A landscape with many valleys, sampled at points; each row gives a point and its height.
From any point a ball rolls to the lowest of the 2 points nearest to it. It stops when none of these is lower. Distance is the straight distance between rows; heights are no part of it.
K_698: [  0  12  12   7  -7   1  17  12 -11   7   0  -2   0   1  -9   1  -8   9
   3  -5  23  -9  -7  -7   2   4  11  -2  -9  -5   5   8  -1  10   8  14
 -17   7 -10  13  -1 -16  -1   1  -2  11  16  16 -18]  height 48.2
K_263: [ -9 -12  11  10  -7  -1  -2   8   0  -3  -4  -3   0   7  15 -11  14  -7
   3  19   0 -10   8   6  -6  14   1  15  -5  16  31   8   4   6  -9 -16
  -4  -6  24  -9  -8  -2  -6  -7  -3  -8   0 -16   2]  height 35.4
K_37: [ -6   7   0  16  -3 -15  24 -20 -13   8  -4 -10  -6  -2 -23   7  -9   8
  -4 -12  16  -8   4  -6  16  13  28 -10   1 -23 -13  18  10  17  16  12
 -30  -5 -17 -13  -1 -11   0  -4   2   8   0  14   8]  height 48.6
K_309: [  0  -9 -29 -15   7   8  -9 -10   9   1   3  18   4   4  16 -21 -20  -3
  17   6  -2  -2  -1  13 -22   2 -18 -12   3   9  -5  -7   0 -25   6 -19
  25   8   4 -10  -4   2   0  17 -14  -9 -14 -13  -3]  height 59.9
K_619: [  1   1  -1   9  -8 -12   9 -11 -14  12   4  15   0   2  -8   6 -17   4
  19 -11  -3  -1   9  11   8 -11  13  -3  -6 -12   1  -6   1  -3  20   7
 -11   1 -15  16  -7   3   1  26   8   8  -1  19 -15]  height 42.7
K_41: [-14  41  20 -17  23   2  -3  21  -2   1 -11 -11   0 -13  -5  16   9 -15
 -19  -5   1   6 -34 -10  10   3 -12   8  -1  13  -1  12 -15   3 -14  19
   7 -15  -5  -4   1  24   3 -12  18 -13   7  -4  11]  height 21.9
K_689: [  1 -14  -8   8  -6   4   3  -4  19  -6  -3  -5   2   9   5 -13   4  -1
 -13   5   0  10   0 -11  -5   8  11  -1  15  -4  -8  11  12  -8  -9  -3
  -3   9  11  -6   9 -23  -1 -19 -11   5  -3  -4  15]  height 42.0
K_529: [ -9   9   5  23   3 -14  20 -15 -14  10 -10  -7  -5  -7 -14   7   1  -2
   5  -8   3  -4  10   3  19  12  18  -2  -1  -4   2  19  12   9  11  12
 -34  -7 -17  -8  -5   0   2   3   7   5  -9  10   5]  height 50.1
K_711: [  6  -4  14  36 -17 -22   8 -18  -2  -2   3  -9 -19  -6 -15   0  -8  15
   4   2  19 -16  25   1  10   3  15  -3  -2 -11   7   4   2  -3  24   4
  -3 -10 -14 -12   2   0 -12  17  -1  20  -4  -1 -20]  height 48.9
K_936: [ -8  11  18   8  -7   6   4  22 -15   6 -10 -11   7  -2  -5   1   9  -5
   2   5  -1   5   5  -9  16   2  22   7  -7   0  14   0   6   8  -6  20
 -29   9   4  23  -7   4   5  -9  10   2   9   6  -6]  height 33.6
K_143: [  2 -10  11  26 -15 -24  11 -16 -10   4   0   0  -7   0 -16   3 -13   7
  13   0   7  -7  23   4   9 -11  23   0 -10 -19   3  -3   8  -7  29   4
  -8   1 -18   5  -4   7  -4  25   7  15  -5  13 -22]  height 45.4
K_64: [  4   2   3 -16  -8   4   2  18   4  -9  -8 -11   8  -1  -2   7   9  -7
 -13  -1   5   8  -8 -18   0  -8   1   1   5  -3  -7   3   1  16 -21   1
 -10   4  -3  12  10 -24  -1 -23   7 -14   9  -7   1]  height 34.7
K_241: [  0  13  -2  -2  16  -1   5  -2   5   0   4  -2  -2  -2  11  -4  19  11
   3   3  14 -18 -17   4 -25   5 -35 -15  -1  25  -4  10  -8  10 -10 -18
  22 -23 -10 -22   7  -2   1   2 -11  -9   4  -7  -5]  height 56.9
K_926: [  1  -9  -5  -2 -13  16   2   5  14 -19 -11  -2 -10  13  -6 -25 -10  -1
 -16   6  22  -4   1  -9   3  13  19  -9   6  -7 -12  18  13  -8 -10   7
  13  26   9  -9   0 -24  -9 -18 -20  -2  14 -19   7]  height 42.8
K_227: [ -3  -9  -5 -15  12  14 -21   8  15   0 -14  12   9   4  14 -20   9 -10
   6  13  -2   2   0   3  -9  -1 -25   9  -1  18  15  -5   4 -21  -2 -13
  18  16  13  -4   3  14   6   0 -12  -8 -13 -19  -1]  height 59.5
K_578: [  6   6  10   5  -5   0   7   5  -4  -6   9   2  -7  -3  -4   1   2   5
   7  -2  22 -15   0   4   0   1   0 -12  -8   9   3  12  -9   7   1   6
   4  -2  -6   1   2 -12  -2  10  -4   1  19   1 -21]  height 50.3
K_78: [  6   0  -8   1 -12   6  10 -13  -3   1   2   6   5   6  -6   9 -14  -3
  -2  -5   1  10  -4  -8  12   8  36   0   7 -15 -11  11   5   5   9  11
 -18   9  12   3 -19  -5   5  -9   4   5  11  13  13]  height 49.3
K_427: [ -1  -8   2   3  -7   5   2  -1   4  -4   1   6   1   4   6  -6   0  -6
   2   3   5   2   0  -2   1   7  11  -1   6   6   9   7   3  -7  -2  -1
   1   7  12  -6  -3 -10   1   1  -8   3   9  -9   2]  height 38.9
K_661: [  2   2   7   8   2  -3   5   4  -2   1  -2  -4   1  -6  -6   3  10  -5
  -4  -9 -10  15   8  -1  11  -5   2  -2  12 -12  -3   4   3   2   2   7
 -13   1 -10  10  10  -6   4   2  10  13  -4   8  -1]  height 32.0
K_601: [  7   3   2   7   1 -22   8 -12 -10   3  14  -7  -9  -9 -17  13   6  10
   2 -11  17  -9  11   4   7  -1  -4 -17  -6  -3  -9   7 -10  18  11  10
  -9 -20 -27   6   9   0  -2  19   9   3   4   9 -20]  height 56.3
K_540: [  3 -10   1  14 -19 -13   3 -16  -8  -8   1  -4 -15  -4 -27  -4 -10   1
  -2  -6  13  -9  27   8  23  -7  25 -12   9 -21 -20   7   2  -8  10  24
  -5   3  -7 -12  12  -8  -4  13  -2   1  10 -11  -4]  height 54.8
K_476: [  0 -22 -14  30  -9 -23   5 -17   0   7  18   2  -4   0  -8 -10 -15  23
  -9  -3 -18  -5   7  -9 -11   1  23 -12  12 -30 -24  -6   2  -7  19 -17
  -1  -2  -2 -18  14 -11  -1  -8 -10  26 -14  15  12]  height 42.2
K_68: [ 19   9 -11 -18   0  -5  -2  -1 -20   7  19  15   6  -1  -8  10 -18   4
   1 -11  -4  10  -6  12  14 -16  -8  -1  -8 -21 -14  -7  -6  15   5  22
  -2  -1 -18  20  11   0  -3  15  16  -6   7  14 -19]  height 39.7
K_134: [  0   7  -5  -2  14 -12   5  -1   8   0  11  -9  -7  -4   4   4  13   9
  -8  -8   6  -2 -14  -5 -20   9 -31 -13   6   9  -7  12  -7  14  -9 -14
  10 -21 -14 -13  20 -12  -8  -6   3   1  -5   0   1]  height 57.8
K_604: [ 11   0 -24 -13  -9   5   4 -14  -2   6   5  22  14   1  17  12 -22  -3
  12  -5 -14  12 -16   5  -5  -2  10  -2   6   4 -10  -8  -6   0   2  -7
  -3  -8  12   6 -28  -5   9  -9   8  -6  -3   9   5]  height 50.7
K_460: [ -1  -9   4 -17  -1  13 -20  18  15  -6 -20  -6  12  -1   4  -5  19 -13
  -6  11  -3  11   7 -15   9  -6 -11   9  -2  12  12  -9   6  -8 -18  -2
   1  17  15   4   4   6   6 -20  -1  -9   3 -25   4]  height 18.1
K_423: [ 15   4 -23 -22   8  -9 -11 -17  -3  -4  25   4  -5  -1   3  12   2   4
  -7  -5  -9  -2 -21  12  -2  -1 -22 -11  14   5 -16   1 -14  17  -6   2
  17 -28   0 -11   8   0   6  -2  13 -19   8  -4   8]  height 59.0
K_719: [ -8 -21   9   6  -6   7 -18  16  15  -8 -12 -10   3  -3   8 -14  22  -6
  -5  19  -6   6  20  -4   1  -5  -5  17  -1   3  22 -10  12  -9 -12 -11
  -8  13  22   3   8   2   1 -15  -2  -1  -9 -18   6]  height 8.4
K_316: [  1   5 -11  -8  -8   1   5 -14  -7  10   4  15   7   3   2  17 -13  -7
  11  -9  -3   6 -11   8   7   2  22   1   5   7  -5  -1  -3   3   6  10
 -12  -7  11   5 -22   0  10   1   7   0   9   8   4]  height 50.2
K_403: [  8   9  -3 -13  11   8  -9  13   9  -3  -5   7   7  -1   9   1   1 -12
  -8  -8 -13  24 -15  -6   5  -9 -15   4  12  -9  -4   1  -4  -8  -2   5
   4   8  -2   9   6   0   6 -12  15   6   2   2   5]  height 62.6
K_384: [  8   3  -8   4 -12  16  14 -18   2  -3   1   0   1   6 -18   5 -17   8
 -19  -2   4   7   5 -14  14   9  45  -4   6 -43 -24  10  16   8  15  12
 -12  19   7  -6 -17  -1   3 -13  -3   4   4  18  18]  height 48.1
K_748: [ -3   2  15  -7 -15   8   0  25  -6  -1  -9 -15  13  -1  -3  10  12  -5
  -3   8   1   8   1 -16   4  -8  14   7 -10   2   9 -10   4  11 -18   6
 -20  10   5  25  -1  -6   3 -16   5  -7  11  -3  -6]  height 30.1
K_568: [-15  -2  -2   5  11   7 -11   4   6   6 -12  -8  -1  -3  15  -1  25  -1
   8   7 -17  -9  10  15 -19   3 -29  11 -11  31  22 -11   7   7 -17 -29
   8 -18  16 -12  -9  24  -3  -1  -6  -7 -28  -9  16]  height 32.3
K_422: [  0  12   6 -32  13  12  -4   7   0  10  -5  -1  12  -5   5  28  -3   2
  -2  -1 -15  -2 -27 -20 -11 -19 -28  15 -24   5  -2 -28 -10  13 -11 -17
   1 -11 -12   9   3   5   3 -10  10 -25  -5  14   6]  height 63.6
K_130: [ -5 -11 -15 -22  -1   1  -8 -11  10   3  -7  18  11   5  25 -19 -13  -6
  28  11   2 -11   5  11 -22  -5 -15   0   2  18   2 -13   4 -17   2 -30
  22   1   8  -3 -17   3   3  16  -6 -25 -20 -14  -2]  height 59.3
K_198: [ -4 -17   4  21 -18 -13  -4 -16  -1 -10  12 -10 -26  -1 -21 -13 -12  10
  -5  -1  20 -18  32  11  13  -4  19  -8   8 -14 -11   6  -1 -21  12  19
   9   9   1 -19  15  -1 -11  15 -12   9   4 -19  -6]  height 52.2
K_891: [  1 -25   2  16  -9  -6  -3  -1   8  -8  12 -12 -10   0  -6 -10   9  -2
  -8   7  -3   5  27   3  -6  -9  10   3  12 -10  -3  -3   5 -20   0   5
   1  11   9   3  20  -9  -5   4 -13   8  -9 -10  -3]  height 31.9
K_458: [  2 -10  -2  11 -22 -18   5 -18 -11  -5  15   2 -15  -2 -18   8  -8   6
   3  -9  19 -17  10   5  11   0  25 -19   0 -12 -19  12  -3  12   6  12
  -8  -7  -1 -15   3 -13   2  10  -1  -2  21   1  -3]  height 56.7
K_888: [-12  32  20  -5  18   5  -1  25   3  -2 -19 -10   1  -8   0  -6  19 -11
 -20   4   2   7 -17   0  19  13 -10   2   5  14   8  13  -7   1 -16  18
  -1  -5   0  -1   2  12   6 -18  11   4  11 -13   9]  height 24.1
K_778: [ -5  -7   6  19 -17   2  15 -19  -9  -6  -2  -5  -4   7 -23   0 -20  13
  -6  -2   5 -10  17 -12  15   7  49   2   2 -42 -13   2  18  -1  23   4
  -4  21   3 -16 -13   0  -4   7 -12   9  -2  16  19]  height 45.9
K_204: [ -3  16  14   6   7   5  -2  14  -5   5 -15  -7   7  -8   3   7  10  -9
  -2  -6 -15  18  -6 -13  16  -1   5   4   7  -5   3   2   4   3  -3  12
 -22   8  -4  21  -5   8   9 -14  22  10   1  14   2]  height 33.4
K_923: [  2  -6  -3  -6  -4  10  -4   2   9   0  -9   9  18   5  17  -2  -2 -10
  10   7  -8  12 -10 -11  -4   5  13   7   4  13   8   1   3  -7  -1  -8
  -5  10  19   4 -22   0  10 -14   0  -4   6   0   6]  height 41.0
K_144: [  5   5   9 -17  16  18 -16  21  -6  -5  -8   1   7   2   4   8  12  -4
   7   2 -15   8   4  -4   6 -14 -18  10 -14   3  10 -24   0   1   2   2
  14  14  -4  21  -2  24   4  19   0  -3   6   1  -4]  height 64.4
K_424: [  5  21   8 -20  19   3  -1   9 -16   7   3  -6   4  -3  -5  20   3   3
  -2 -12 -10   4 -12  -4   6 -15 -23   9  -9  -9  -2 -12 -10  18   6   9
   0 -12 -21  21   7  11   0  15  18  -3   2  21  -6]  height 59.1
K_19: [ -3   1 -17 -18  23  15 -17   5  25   5 -18  18  11   6  14 -19   3 -12
 -13   5   2  22 -19  -2  -6   1 -25   5  13  22  -4   6   0 -30  -4   2
  18  16  15  -9   2  15  13 -27  -9   3  -7 -18   7]  height 61.3
K_864: [-11   0  19  16  -8  -2   1  17 -10  -4  -5  -8  -4   2   4  -7  13  -7
   0  18  -6  -5  14   4   8  18  16  14  -9  10  30   9   1  10  -9  -1
 -16  -5  19   3 -13   4  -5  -8   3   0   2  -7   1]  height 32.4
K_273: [  2 -16  10  35 -15 -19   8 -11   5  -3  15 -12 -18  -2  -2  -7   3  12
  -4   8  10 -10  22   1 -10   7   8   1  -1  -2  11   3   1  -5  11  -8
   5 -10   0 -15   9  -6 -16   7  -9  18  -7  -4 -13]  height 52.7
K_212: [ -1   5 -17  -8  11 -14  -4 -14   2   1  24  -7 -15  -2   2   4   9   6
  -4  -9  -2  -3 -17   8 -14  11 -25 -19  15  12 -19  12 -10  14  -8  -2
  11 -29  -3 -21  15  -5   4  -3   9  -7   4  -4   9]  height 58.6
K_17: [ -1  -6   0 -12  13  14 -21   7  17  -3  -7 -13   4  -3  -1   9  27  -4
  -9  -1 -12  12   8  -8   1 -12 -26  11  -2  11   5 -17   1   0 -20 -10
  -2   2   9   1  12  10   4  -8   1  -3  -8  -9  18]  height 24.5
K_351: [ -1   2   0 -24  10  10  -8  -1   3   3  -7  -3  12  -2   3  26  15   0
   6  -3 -20  -7  -5  -8 -11 -13 -25   9 -20  19   3 -30  -2  16 -13 -27
   4 -13  -3   4  -5  12   0   3   0 -23 -13   2  13]  height 62.9
K_132: [  2 -16 -16   6 -16   2  -1  -2  14 -17   2  -3 -11  12 -10 -22 -22   4
 -14  -2  13  -2   6  -7  -5   6  15  -9   6 -22 -23   7   9 -20 -11   3
  13  29   2 -16  17 -27 -15 -14 -24   6  -1 -17   5]  height 45.7
K_50: [ -8 -12   1   2  13   8 -15   2  12  -2  -2 -15  -4  -1   3   5  32   1
  -4   8  -7   1  17   7  -7  -1 -27  12  -6  22  18 -11   4   1 -18 -11
  -2  -7  17  -7  12  15  -1  -1  -9  -2 -15 -11  14]  height 29.0
K_148: [ -3 -11   2 -10  -3  -3   0   0   3   1   1   0   4   0   5  18  14   1
  19   2 -13  -5   6  10 -13 -11  -8   9 -15  17  13 -24  -1   9  -7 -23
   8 -11   3  16 -13  10   1  18   0 -14 -10   4   5]  height 62.0
K_124: [ -9   3  13   2   5   7  -5  10  -6   5  -7  -4   7  -9   7  18  17  -8
  11  -4 -25   3   0   3  -2  -5  -5   8 -13  17  17 -16  -1   7  -9 -11
  -8  -7   4  15 -17  18   5   3   8   1 -10  11   8]  height 60.9
K_640: [ -6 -22   9  21  -4   3  -7  11  12  -7  -3 -17  -7  -5   2 -10  23  -1
 -14  11  -9  11  24   0  -1 -13   3   9   9  -8   4  -8   9 -15 -11   1
 -13  11  14   9  20  -3   4 -11  -8  10 -16  -3   6]  height 22.0
K_838: [ -7 -34  -2  -3  -5  -7  -9 -13  12   0   3   2 -12   9  24 -30 -15  -4
  11  17  12 -16  12  23 -24   3  -7  16   5   8  23  -1   2 -21   8 -24
  21   8  12 -13  -4  10 -18   9  -8  -8 -11 -16  -5]  height 57.4
K_681: [ -5 -24   2  21 -13  -9   2 -12  10  -2   8  -3 -12   5  14 -19  -8   9
   5  12   9 -14  15   9 -19   8   6   7   3   3  20   3   4 -15   8 -20
  13  -1  12 -18   1  -6 -16   6 -10   6  -4 -10  -2]  height 55.6
K_934: [  1 -24  -4  24 -13 -18   3 -14   3  -2  17  -3  -9   4 -11  -9  -8   9
  -7  -1  -5   0  19  -1  -4  -2  24  -7  13 -19 -13  -4   4 -17  10   0
   1   4   4 -14  17 -11  -4   4 -12  16  -7  -1   7]  height 38.3
K_262: [ -5  -8 -23   3   6  13  -7  -7  13   2  -6  19   0   6  16 -26 -26  -5
   7   0  -4   2  -7   5 -17   8  -9  -9   8   0  -5   2   3 -34   4 -12
  19  22   7 -16  -1  -6  -2   2 -16  11  -8  -6   4]  height 60.6
K_821: [ 12  -2 -23 -15  -5  -4   2 -15  -5   7  14  16  10  -4  15  13 -14   2
   6  -3 -25   9 -12  14  -6  -8  -5 -10   7   0 -10 -17  -8   8   0 -14
   5 -21   1   8  -9  -7   5  -4  13  -9 -13   8   6]  height 51.1
K_456: [  2  18  12 -17  23  16 -12  25   3  -1 -12   3   8  -1   6   2  10  -9
  -5  -5 -14  18  -9  -6   9  -9 -21   6   0  -4   3  -8  -2  -7  -2  10
  13  13 -10  16   5  16   7   3   9   3   8   0   0]  height 63.5
K_804: [  2  13   8 -10  -5  10   5  26   5 -11 -15  -5   3   4  -2 -10   3  -7
 -14   3  16   3 -12 -11   6   1   7  -7   4  -4  -5  11   4   4 -16  12
  -1  12  -9  18   1 -22  -5 -19   4  -2  21  -7  -3]  height 38.0
K_633: [  8  -8  -2   9 -10 -11   2  -9  -1  -5  15   4  -9   0  -8  -3 -11   6
   7  -4  13  -8  14   7   1   2   3 -15  -2  -7  -2   2  -6  -8  12   3
  11   3 -10  -6   4  -6  -9  27  -6   9  12  -1 -17]  height 52.5
K_796: [ 19   2 -28 -20   6  -1 -10  -7   5   0  12  16  12  -2  16  -4 -17   5
  -5  -3 -21  15 -20   5  -6  -8 -28  -4  13 -16  -9 -10  -4  -2   1 -12
  12  -8  -8   1   8  -7   0 -11  15  -8 -15   4   2]  height 51.9
K_834: [ 10   5   4 -24   3   9  -5  12  -4  -4   4  10  14   2   3  11   0   3
   8   2   6  -5 -13  -5  -8 -14 -21   3 -18  10  -1 -14 -11   6  -9  -3
   9   4 -11  13   5  -6   2   9  -4 -20  12   5 -15]  height 65.0
K_853: [ 12   7 -10  -5  -1   1   3   2 -14   4  11  21   4   4  -1   2 -30  -3
  13 -12  -4  12  -3   8   5  -7   0  -7  -8 -20  -8  -6  -5  -2   8  10
  -1  14 -16  12   3  -4   0  18   6   4   3  13 -20]  height 40.9
K_626: [  2  14   8  -3  11 -11   8   1 -15   9   5  -9  -2  -8 -14  17   9   5
   1 -13   5   1   5  -1   8  -9 -13   1  -8  -5  -2   2  -6  18   8  12
 -14 -16 -27  18  11   4   1  15  15   3  -3  17 -17]  height 57.7
K_283: [ -8 -17  -2 -11   1   8 -10  -1   8   1 -11  14   6   3  24 -23  -7 -12
  18  17   2  -8   2  13 -19   1 -10  10   1  19  24  -3   4 -18   6 -22
  19   8  17  -5 -12  11   0   7  -6 -13 -11 -15  -3]  height 58.7
K_412: [ -2  -1  11  19 -15  -1  23  -2  -9   5   2  -3  -2   6 -13  -2 -16  14
   3   0  16 -11   4 -12   1   6  30   0 -10 -22   5   5   7  11  17   3
 -18  11  -6   7  -7 -15  -5   3  -9  15   6  22 -10]  height 45.8
K_500: [  9   1  -3   0   6  -8   2  -6  -1  -7  13   0  -8   0   1   3   9  16
  15   8  15 -21   4  16 -14   4 -15 -13  -5  20   3  -4 -13   7  11  -9
  26 -24  -6   1 -12  15  -6  34 -10  -3   5   1 -15]  height 55.7
K_32: [  4   5  -4 -24   3   7  -5   1   7  -4  -6   8  11   4   8   6   8  -8
  -4   2   8   2 -23 -12  -3  -1  -9   3   4  23  -6  10  -6   3 -17  -1
   6  -1   9 -10  -5  -7   9 -18   0 -20  16 -16   1]  height 60.1
K_618: [ -6 -11  -8  28  -9 -31  13 -26  -6   9  13  -9 -11   0 -23   1 -10  19
  -9 -10  -5  -8  12  -6   6  13  30 -16  11 -27 -25   3   5   4  20  -3
 -12 -14  -6 -30  12  -6   0  -5  -6  19  -9   6  18]  height 45.1
K_330: [-14  14  12  22   3  -3  14   1 -16   8  -7  -4  -2  -4  -1   1   6  -4
   8  -4  -5  -7   3   7   9  19  11   4  -3   9  19  14   8  10   5   4
 -27  -8  -4  -2 -16   6  -2   0   5  11  -8  13  -1]  height 51.5
K_831: [ -9  -9  12  13  -4  -6  -4   9  -1  -1  -2  -7  -6   2  13   0  18  -4
   8  15  -9 -12  17  17 -14   8 -14  19 -15  18  34  -4   0  11 -12 -26
   1 -18  16  -3 -13  14 -11   1   0  -5 -15  -8   0]  height 34.8
K_29: [  9  11  -4 -10  -6  -7   5   1 -22  18   7   7   1   1 -14   7 -25   7
  -1 -14  10   7  -8   4  15 -16   6   2  -7 -28 -15   2  -2  15  10  30
 -21   2 -19  22  13 -13   2   4  19   0   7  17 -19]  height 38.4
K_252: [ -8  17  10 -12  15   6   0   7 -13  13  -3  -6   5  -9   0  30   6  -3
   6 -13 -26   3 -13  -1  -4 -12 -15   9 -16   9   4 -21  -9  14  -4  -5
  -7 -15 -13  19 -10  23   3   5  12  -3 -14  24   6]  height 60.0
K_577: [-10  12  16  10   5   9  -4  28   0  -3 -16 -12  -3  -2   5 -12  23  -6
 -15  15  -8   4   7   0  16  15  -8   5  -3  14  24   5   1   4 -18   6
  -9  -1  14  -2   1   4   0 -19   2   7   3 -15   5]  height 28.1
K_607: [ -3 -11   5  21 -17  -2  14 -10  -6  -3   4   4  -3   5  -4  -6 -24   7
   5  -4   3  -7   9  -7   1   8  31  -3   2 -22   2   1   8  -5  19  -6
   0  16   2  -7  -9 -10  -7  10  -9  17   1  14   5]  height 42.9
K_725: [  6  13  -6 -11  16   3   1  -2  -4  -3  13   9   1  -4   5  -1   7  10
  10   2  14 -16 -16  10 -15  -2 -20 -17   1  16 -10   2 -14   5   2  -7
  28 -18 -13  -8   0   4   3  21 -11  -9  14   0  -9]  height 56.4
K_606: [ 10   3  -3   3  -8 -12   8  -5 -15   7   4   1   2  -5 -14   7  -8  -4
  -9 -11  -2  12   7   2  16 -13  17  -3   8 -30 -16   5   3  13   8  18
 -23  -3 -10  11  13 -11   3  -1  17   1   0  10  -6]  height 36.0
K_849: [-13  -6  -2  24   7   0   7  -4  20   2  -2 -12 -11   2   4 -18  10  10
 -28   3  -2   9   2  -5  -3   8   6   2  21  -5  -7  12  13 -17 -12   8
 -10   8  10  -4  20 -16   0 -24 -12  21 -13   6  20]  height 45.6
K_297: [  2   4   4  -6  -9  15   2  20   7 -16 -16   2  -5   8  -1 -23  -3  -9
 -11   5  27  -7  -9  -1   5   7  11 -12   0   2  -4  19   4  -5 -14  14
  12  20  -1   1  -3 -20  -4 -15 -10  -3  23 -18  -5]  height 40.4
K_610: [ -6  -5  -3  20 -13 -17  23 -24 -12   6  10  -5 -10   3 -17  11  -8   8
   1  -9   4  -7   4  -5   0  19  37 -13   1 -15 -12   9  10  21  12  -4
 -18  -9   2 -17  -8  -6   2   2  -9   7  -3  13  15]  height 47.0
K_850: [  7   6 -21 -16  11   9 -10   0  21  -2  -8  16  10   6  15  -7  -8 -11
 -11  -6  -4  24 -22  -5  -1   3 -13   4  17   1 -12   9  -4 -18  -3   3
   9   7  10  -7  -2  -2   6 -25   7   4   2  -7  11]  height 61.8
K_858: [ -4   1  -1   6   0  11  -7   2   0   1 -14  10  14  -8  17   4  -1  -8
  16   2 -21  12 -13  -8   0   0  19   7   4  14   2  -1   0  -6   2  -3
 -11   7  18  20 -39  17  13 -16  11   6   0  19   9]  height 42.1
K_847: [ -3  19   6 -12  22   8   1   3 -10   2  -1   0   3  -5  -2  12  18  -6
   4  -4  -8  -3  -6  13   5   0 -15   2   1  19   8  -3 -10   5   4   8
  11 -15  -4   4  -5  21   6  21  -3  -5   4   0   2]  height 21.8
K_340: [ -1 -15   0  16 -17   2  -1   2   0 -16   2 -11 -23   4 -14 -20 -24  -3
  -6   1  15  -6  21   2   4   0  19  -3   5 -18  -9   6   1 -25   1  13
  14  31   4 -12  14 -10 -16   5 -19   9  -1 -22  -7]  height 49.0
K_906: [-10  28  13   3  12   5  10  12 -14  11  -6  -3   7  -5   0   5   6  -6
   2  -2   1  -4 -16   1   9  19   6   5  -5  19  16  11  -1   8  -5  14
 -21  -8  -1   0 -13  11   5  -8   7   2   5   5   1]  height 52.6
K_986: [ -6 -12 -21  -5  13  12 -18  -2  20   3 -12  18   1   8  15 -29  -8 -10
   0   5   0   9  -7   2 -12   3 -18   1   4  11   3   4   8 -37  -1  -3
  14  28  14  -9   8   2   5 -10 -18   4 -16 -13   2]  height 60.5
K_26: [ 16   8 -17 -30   3   2  -7 -11   3  -4   8  11  10   2  11  19  -4  -7
  -7  -5  -6   9 -29  -2   0  -9 -15   8   6  11 -13   1 -14  10  -9   1
  11 -19   9  -8  -5  -4   6 -19  13 -23   9  -9   3]  height 59.4
K_518: [-12  36  10 -12  28   5   2   4  -9   9  -3  -4   3 -14  -2  15  13 -11
  -3  -6  -9   0 -24   6   5   5 -16   5   5  20   1   9 -12   3   0  10
   5 -20  -8  -9  -4  27   7   5   8  -7   1   0   9]  height 20.4
K_572: [  3  13   8 -36   8  13 -11  16   4   4  -9  10  22   2   5  12  -1  -1
   3   2  -4  -1 -26 -22  -7 -19 -29  12 -21   3  -1 -21  -3   3 -14 -11
   6   6 -12  11   6   2   5 -10   4 -24   5   0  -5]  height 64.2
K_377: [ 11   0   8 -12   3   7  -5  15  -6  -9   4   1   6   4  -2   7   3   1
  10   3   7   0   9   1  -1 -14 -14   6 -19   2   7 -15  -5   4  -1   4
  12  11  -9  23   2   6  -4  26  -3  -9  12   2 -22]  height 65.7
K_825: [ 14  -5  -1  12  -1 -20  -1 -12   2  -5  20  -6 -12  -4 -10  11   9  18
   8   3  14 -13  13   4  -8   7 -12 -19  -6   9  -3   0 -11  14  11  -5
  14 -25 -17   3  -1  10 -10  28  -3   5   3   6 -22]  height 54.7

Two balls start at each pair of points below. Name the first point that both come to, or write never.
K_263, K_148: never
K_330, K_143: never
K_796, K_423: never
K_838, K_831: never
K_212, K_834: K_825

For each start below, name the point where the ball stops.
K_572: K_825
K_540: K_748
K_26: K_825
